The views of a scene show one set of named points, each view turned or mirrored, and shifted as a whole, with a little noise and some points left out.

Scene 1
View 1
q_34: -9 1 -5 15 0 -16 -2 -4 -23 -17 1 -12 -2 -4 2 -3 2 18 -6
q_3: 11 -2 1 -1 0 -4 -4 -6 5 0 1 -7 -6 -5 -12 4 10 13 -13
q_298: 11 6 13 -3 -1 12 -4 -8 7 -3 -16 -15 7 12 -12 8 2 4 -7
q_714: 10 14 21 -4 1 17 2 -9 3 -11 -27 -18 21 23 -9 6 -10 -1 -3
q_535: -5 13 10 12 3 -10 7 -18 -30 -21 -6 -6 22 11 1 -1 -7 5 0
q_680: 4 8 16 2 4 2 2 -9 -4 -13 -15 -13 15 11 -7 0 -11 3 -4
q_602: 20 3 3 -5 -2 7 -7 -10 13 6 0 -5 -4 0 -16 11 16 6 -13
q_896: 10 -2 4 3 3 -15 -1 -13 -2 1 11 4 -2 -9 -9 3 7 6 -10
q_903: 11 10 11 0 -1 12 -4 -9 3 -5 -15 -16 12 12 -10 7 0 4 -6
q_619: 0 -9 1 2 1 -14 -5 3 3 -7 -2 -11 -15 -13 -9 -6 -5 14 -13
q_644: 10 9 11 -2 -1 13 -3 -7 4 -7 -17 -18 10 13 -10 5 -3 4 -4
q_4: 16 11 7 7 5 -18 4 -29 -17 0 16 14 18 1 -8 8 16 0 -4
View 2
q_680: -2 10 7 2 -6 0 8 -12 -16 -12 -13 1 -11 22 4 4 -1 1 4
q_644: -8 5 -2 -2 0 3 11 -11 -13 -23 -14 2 -7 14 6 2 -5 8 5
q_535: 4 24 10 12 -13 0 -2 -12 -21 2 -11 4 -18 22 7 5 -7 -9 -3
q_3: 1 13 -11 -4 -4 0 9 5 -3 -3 -7 13 4 0 19 3 -19 4 -4
q_4: 4 7 -18 16 -18 3 -12 -3 -28 18 8 12 1 16 9 5 -16 3 -20
q_298: -8 1 -8 -3 1 3 10 -10 -10 -20 -10 6 -3 12 7 3 -6 11 5
q_34: 6 36 1 11 -9 3 2 -3 -15 1 -20 11 -22 6 21 4 -25 -11 -8
q_602: -5 0 -20 -6 -2 4 10 2 -5 -9 -3 14 10 0 14 5 -17 12 -3
q_714: -12 -2 2 1 1 1 9 -19 -18 -25 -12 -2 -11 25 -2 3 5 12 10
q_896: 8 15 -10 1 -12 -1 1 5 -10 11 -2 16 5 5 15 5 -18 0 -11
View 3
q_298: -3 1 10 -15 -9 -3 0 11 9 -3 -4 3 -16 -9 7 5 2 -12 1
q_714: -1 0 6 -25 -3 5 0 22 14 -9 -20 5 -12 -2 9 13 -5 -11 -2
q_619: -14 -2 -7 8 -22 7 5 -14 0 18 9 12 -31 -10 9 -4 5 -7 11
q_34: -12 -9 -6 9 -22 3 30 -18 10 17 -9 18 -19 -2 -4 -1 -9 -8 11
q_903: -5 -3 8 -6 -14 -1 9 3 9 -1 -3 9 -14 -7 3 3 -1 -13 4
q_680: -3 -4 0 -11 -10 11 7 6 11 -3 -15 13 -16 -3 9 11 -9 -11 -1
q_896: -3 -8 9 16 -23 7 7 -15 1 -3 11 15 -11 -15 5 -3 0 -20 8
View 4
q_714: 3 0 7 22 -3 -16 0 5 -3 -31 -30 20 21 -12 0 0 -11 -4 3
q_896: -12 1 5 0 2 -4 9 7 -9 13 5 -4 -3 2 11 6 -6 -9 -7
q_903: -6 0 2 11 -2 -10 1 2 -5 -7 -14 6 11 -6 5 -5 -2 -10 -4
q_619: -8 17 -10 -7 -4 7 -5 9 -12 7 4 -6 8 -8 10 -10 -12 -16 4
q_4: -16 -9 17 10 11 -17 18 7 -1 9 2 3 -10 14 11 12 1 -7 -17
q_644: -1 1 1 15 -8 -11 -4 4 -6 -18 -22 12 18 -16 1 -4 -9 -9 -1
q_602: -13 -6 3 13 -7 -6 -2 -6 -19 6 -6 -6 11 -19 9 11 0 -3 -8
q_298: -4 -2 3 17 -7 -11 -2 0 -13 -12 -19 8 18 -17 5 1 -7 -6 -2
q_535: -2 10 3 4 7 -11 8 17 10 -12 -7 16 0 14 6 -12 -9 -15 -3
q_3: -11 5 -3 4 -5 -1 -1 2 -14 8 -1 -7 7 -10 9 0 -4 -11 -3

In a view up to two points have been moved. Name them for each view, in the order of its rows, or write -.
view 1: q_535, q_903
view 2: -
view 3: -
view 4: -
